Each row is a point on a landscape with many peaks, with its height.
From any point a climber steps to the highest of the 2 points nearest to it. It stops when none of these is higher. Distance is the straight distance between rows; heights are no part of it.
napep height 5.25: [158 117 149 128 140  98 136 137 149 127  84 119 135 157 114  95 121 159
 136 177 166 115]
movol height 4.32: [158 145 122 132 127 142 128 138 110 114 141 134 107 122 116 142  96  82
  95 128 110 140]
sagav height 2.04: [129 164 140  60 136  94 122 114 129 106 156 120  76 170 100  53  94 150
 121 130 117  70]
Gelu height 0.37: [150 146 151  94 125 129 152  92  92  96 161 140 109 108 121 117  89 117
  61 110  71 147]
vek height 1.06: [ 96  89 116 145 168  89 142 162 178 188  85 112 133 123 127 116 188 186
 179 146 180 131]
bukef height 1.82: [125 145  97 149 136  96 113 145 164 142  98 138 144 162  91 112 168 180
 133 166 172 116]
lovo height 2.98: [112 106  91 135 140 116 131 152 132 126 135 117 155 125 193 169 145  77
 132 134 110 120]
guta height 1.66: [164 142 208  77  70 157 160  69 102 118 117 142 110 131 115 110  83 114
 105 101 104 114]
vuvif height 3.50: [ 95  82  78 137 157 116 115 167  87 111 139 122 139 144 184 165 165  69
 137 104 101 131]
difus height 6.08: [140 115 150 146 131 122 138 126 156 139  90 128 151 124 133 144 117 134
 131 178 152 145]
fogum height 2.10: [ 97  80 105 121 137 138 123 155 146 131 131 112  91 115 235 145 174  88
 110  83  75 112]
Dur height 3.81: [130 123  97 173 108 144 127 129  81 122 156 129 161 117 123 189  96  99
 119 139 104 161]
lelo height 4.22: [139 126 100 165 142  77 105 157 106 123 170 135 129 148  98 112 106 167
 142 159 118 139]
ton height 5.51: [112 141 118 158 117 178 148 113 127 129 121 115 174  83 139 186 113 102
 139 137 144 157]
gomep height 2.42: [127 144 160 113 156  88 118 140 129 101 151 141 122 153  81  85 107 187
 123 178 113  93]
guzo height 4.30: [140 111 100 107 144 120 122 148 161 115 149 122 112 167 161 110 114 130
 123 132 158  93]
fekov height 2.82: [134  90  77 177 102 102 142 133 125 144 125 141 143 121 110 163 103 140
 135 135 160 142]
muti height 4.05: [152 134  95  99 141 100 124 132 120 123 172 115  84 169 158 146 131 143
 100 110  99 118]
Devep height 5.07: [ 96 117 102  93 160 181 117 122 127 136 145  65  79  85 175 196 173  62
 112  72  80 115]
kegag height 4.10: [129 170 175 117 144  92 127 110 151 122 125 121 144 138  67  56 123 198
 150 169 169 116]
ked height 4.76: [146 124 165 147 144  84 147 110 142 153 101 150 128 131  57 122 150 176
 121 170 164 179]
Sibod height 2.50: [135 150 127  77 132 219 118 120 153 126 141  90 121 113 192 173 138  87
 135  83 109 108]
tofar height 4.28: [166 151 162  98 104 109 138  79 114  92 151 159 121 148 116  71 114 163
  76  97  85 118]
Nimod height 4.63: [164 100 142 110 117 124 146 102 174 157  79 122 137 137 123 122 136 168
 156 125 206 133]
girep height 4.21: [ 81  90  95 201 140 162 113 149  65 129 102 131 151  94 155 185 138  85
 147 115 125 156]
kezu height 0.53: [136 170 158  88 153 163 135  78  95  89 173 117  99 105 116 144 112  84
  81 108  59 166]
paveb height 2.63: [122 107  92 169 155  67 102 169 105 137  96 127 167 131  99 132 148 154
 149 140 155 145]
Vope height 5.55: [144  92 128 132 123 144 126 127 181 127  93 128 142 113 187 128 128 111
 138 116 161 113]
pep height 1.30: [ 94 140 123 124 159 106 126 170 178 175  85  93 136 127  94 107 179 196
 191 159 191 103]
nufa height 5.11: [159 104 138 121 109 137 133 127 176 147  81 119 148 146 166 102 115 130
 160 124 196 106]
keme height 2.72: [123 155 125 115 128 182 135 136 142 120 154  80 121 107 189 176 139  60
 132 115  97 118]
vun height 3.60: [ 98  77  98 179 132 138 130 145  98 143 102 126 170 103 133 178 175  98
 133 122 149 168]
Tised height 4.64: [151 137 183 116 136 111 114 129 155 121  98 125 124 180  89  62 125 188
 149 169 167 122]
rer height 3.08: [125 126 198 104  64 123 166  80 119 103 118 183 145 114 101  92 106 138
 100 125 100 151]
sezor height 3.25: [128 102  74 177 105 124 112 137 117 121 131 131 144 143 142 174 119 117
 134 130 123 141]
zufa height 1.28: [114 188 107 128 143 200 109 120 104 112 180  73 105  90 116 186 141  60
 155 104  77 113]
busa height 3.03: [128 120 210  95 103  88 148 101 111 116 106 174 112 146  97  35 103 195
 132 133 128 112]
Bufa height 2.31: [155 179 128  66 156 214 131  98 130 125 157  83 118 113 154 179 123  87
 109  97 103 119]
Tof height 5.88: [103 160 151 163 129  75  96 134 133 143 170 150 119 135  64  78 120 221
 165 158 130 134]
mebag height 3.78: [160 119 147 108  98 143 155  90 127 131  98 127 149 171 128 142 103 149
 121 153 155 103]
bib height 3.88: [150 146 114 136 127 117 114 123  88 101 162 130  72 145 122 141 121  94
  83 126  82 154]
Bimis height 1.86: [130 190 117 133 115 155 130  89  95 102 164 132 143  84 124 144  93 100
 113 104  75 137]
limev height 4.23: [173 125 159  82 123 157 129  98 139 116 103 125 133 182 169 115 108 129
 127 126 162  98]
Reze height 3.09: [ 99  76  82 173 149  99 121 171 109 150  73 134 171 113 129 167 172 140
 147 144 168 155]
vid height 5.39: [148 107 155 129 131 115 149  91 158 148  91 123 133 147  93 134 119 143
 106 159 172 173]
mas height 6.21: [123 161 155 152 106 189 134  99 130 127 123 118 133  86 118 162 111  94
 122 147 133 152]
guk height 4.24: [133 130 129 162  87  88 149 118  86 142 124 166 157 106  65 136 118 155
 110 136 133 184]
sali height 3.58: [101 165 143 146 160  89 100 165 128 155 135 108 137 137  27 102 159 202
 160 171 165 142]
Laku height 5.72: [ 74 128 112 150 116 216 133 142 128 118 117 121 120  67 176 166 153  73
 147  97 119 109]
lezur height 7.14: [137 153 146 161  98 125 137  96 134 122 108 133 129 114 129 149 104 103
 110 158 143 166]
Vog height 4.91: [132 130 151 149 140  74 118 144 131 141 152 140 137 146  74  98 104 175
 148 158 153 153]
kaba height 4.66: [128  82 115 116 135 151 124 164 168 121 133 125 103 167 191 134 136 112
 119 120 132  77]
sapir height 3.99: [138 121  82  87 149 116 135 146 117 143 142  93  71 125 175 162 128  64
 103  88  88 109]
bogo height 5.41: [172 127 158  99  91 130 149  94 137 122 157 156 147 149 129 121  70 153
 111 124 114 123]
Tuz height 4.31: [118 140  80 143 138 151 110 141  76 100 130 122 129 114 159 173 130  65
 113 113  98 129]
zok height 4.68: [169 122 165  80 120 133 115 127 123 122  91 143 122 204 122  88 101 157
 125 131 173  94]
retev height 3.59: [ 92 193 173 131 138 112 115 151 150 125 143  89 139 130  43  57 123 189
 164 173 159 104]
Lam height 2.18: [116 180 151 139  89 159 145  92  95 112 136 156 146  59  94 126 101 113
 102 124  91 154]
ruk height 3.10: [100  85  71 159 134  94  92 189  98 127 150 129 141 141 156 133 143  93
 141 121 125 137]
zed height 4.19: [135  73 134 138 128 118 148 133 192 168  75 120 143 118 135 143 163 153
 142 136 201 148]
paruf height 4.12: [106  96  85 172 119 108 107 151 160 165 104 152 150 116 153 129 148 133
 137 114 165 148]
ripa height 3.36: [119  65  90 155 134 106 148 133 154 175  62 111 131 105 122 157 216 158
 149 119 171 178]
toved height 5.09: [131  63 136 118 116 161 137 146 182 132 118 128 124 119 215 127 144  91
 132  97 130  98]
vezu height 3.44: [148 102 144 155 103  70 160  96 120 140 115 170 139  99  37 112 148 176
  98 130 121 187]
Dobed height 2.55: [155 149 150 124  93 131 159  86 114 126 124 165 142  91  89 112 100 126
  87 132 120 151]
banis height 1.54: [112 150 131 111 156 112 115 155 165 146  93 119 136 151  94  90 141 194
 170 162 183  88]
bek height 2.73: [135 153 146 125 156 113 123 167 134 108 135 123 112 165 111  82 111 167
 138 172 145  65]
reb height 5.33: [160 105 193  79 105 122 128  98 117 138 105 152 142 197  89  75  97 174
 161 126 171 114]
vatu height 4.49: [137 155 100 112 156  88 101 129 110 103 173 141 104 162 132 103 109 148
 104 114  87 118]
Peku height 3.11: [112 184 127 145 151  98 108 162 136 106 137  89 124 149  74  82 129 169
 163 173 128  80]
zez height 1.58: [118 180 115 129 129 175 132  88  81 116 184 100 127  92 117 187  98  80
 132 122  88 134]
det height 5.76: [ 66 133 111 117 147 219 121 134 122 121 160  83  84  80 169 187 190  68
 147  79  74  92]
liraf height 4.67: [101 136 110 155 102 171 121 123  98 132 155  99 175  91 120 189 116  76
 163 127 121 147]
reto height 1.71: [160 154 152  98 109 195 148  82 127 126 124 121 127 111 139 149  71 100
 125 118 138 105]
nalu height 3.80: [127  77 118 161 110 143 160 127 169 168  71 107 153  92 137 162 180 123
 136 127 176 181]
lapon height 0.71: [136 167 105 106 141 145 128 102  88 112 172  86  86 102 110 174 142  79
  84  99  53 162]
Loni height 5.26: [157 144 123 106 128 115 122 142 128 109 129 155 125 163 101  73 106 130
 100 145 143 119]
Mog height 3.57: [ 93 114 111 157 166 106 106 183 176 140 100 134 142 150 151 107 155 156
 172 149 167 100]
Bitu height 6.09: [147 151 129 133 127  97 107 136 103 129 140 169 137 140  92  91  93 135
 101 139 105 165]
filaz height 4.75: [155 136 119 124 122 125 119 156 137 131 129 148 127 159 114 119 113  90
  81 146 125 125]
Rokif height 2.57: [143 134 201  73 118 111 134  85 103 115 131 170  87 180 113  50  86 168
 133 118 138  88]
Refe height 3.89: [157 129 148 150 100  86 156  97 134 115 107 157 140 119  75  88 135 185
 120 142 124 141]
rema height 5.15: [131 140 126 124 130  66 121 115  95  98 163 175 117 141 106  85 118 138
  95 125  70 136]
bazuv height 3.69: [130 123 188  97  80  93 149  91 121  86 130 193 126 134 112  56 113 162
 103 109  97 129]
nibu height 4.62: [ 93  83  96 177 103 156 120 145 154 136 114 138 149  83 179 151 134 111
 144 105 152 145]
Tuto height 3.00: [128 134 112 118 123 160 148 130 144 137 130 119 149 123 180 164 115  75
 117 126 115 122]
mapa height 4.77: [178 132 128  88 119 110 136  90 139  91 144 141 122 154 122  99  96 170
 106 116 105 106]
togu height 6.34: [170 121 177  98  99 103 151 112 150 140 137 160 154 163  97  96 101 178
 125 136 153 125]
Tuv height 3.68: [ 74  88  93 185 129  88 100 177 151 157 114 137 129 120 161 111 166 146
 168 132 152 131]
Zitub height 0.99: [103 161  90 117 123 167 101 122  89 130 180  71 103 114 131 193 144  51
 122  88  66 149]
bem height 3.67: [158 136 114  79 127 140 136 111 121 129 144 107 107 165 169 155 102 126
 101 110 117  98]
seveg height 2.38: [ 70  70 121 158 118 143 136 143 134 131 140 136 120  82 219 117 177  70
 127  90  75 130]
mig height 5.10: [142 133 105 164 128  84 114 131 113 145 106 172 153 125  85 122 112 146
 122 130 136 187]
Lat height 1.90: [171 146 173  90 106 163 141  63 112 119 141 111 104 145 130 126  74  92
 106 108 119 111]
ved height 6.60: [ 78 144 112 133 138 231 121 157 130 114 172 106 117  76 144 177 164  73
 162  97 102  98]
posi height 5.06: [ 77  87 132 159 103 200 136 135 167 143 107 143 142  73 176 154 143  91
 126 100 144 129]
dez height 3.94: [112 122 103 124 146 104 115 159 170 125 136 117 124 155 168  88 140 157
 169 130 160  68]
kasib height 2.09: [159 175 155  58 120 175 139  88 121 124 147  95 103 140 132 147 103  78
  93  98  92 118]
gazab height 4.13: [136 141 154 139 171  76 123 141 137 144 107 138 120 130  40  90 167 210
 144 170 159 155]
tepaz height 2.29: [146 170 187  76 158  84 120 108 112 125 149 159  82 161 117  51  90 172
 130 125 114  83]
Luvel height 5.02: [ 95 111  91 153 139 188 125 152  95 117 104 137 137  87 173 181 151  80
 125 101 108 124]
laru height 2.19: [110 135 102 170 156  76 113 175 136 145  84 117 143 129  73 110 183 167
 171 162 164 133]
bobe height 2.81: [ 66  64 103 154 130 139 115 168  99 134 128 138 141  95 194 148 183  73
 146 103  98 147]
Nedis height 3.63: [122 117  76 160 154  83  91 188 120 132 165 144 131 159 147 117 128 136
 151 139 122 134]
vovo height 3.31: [135 138 113 119 141 120 139 115 126 135 137 137 141 135 178 154 102 125
 107 145 131 120]
giso height 4.48: [127 102  95 117 155 140 124 163  99 135 141  77  80  99 186 184 160  67
 113  89  78 123]

Where does a climber stop that starts at each point below?
pep: ved
sagav: togu
tepaz: togu
guta: togu
kezu: togu

Call two points neighbours if one is among the 2 nearest of the other. Go from one point of each pair to the other, from neighbour to neighbour, staying as high as possible. Name the lowest point that can't be avoided.
Tof / togu: guta
difus / Bitu: vezu
Tof / lezur: sali
Vope / ved: Mog
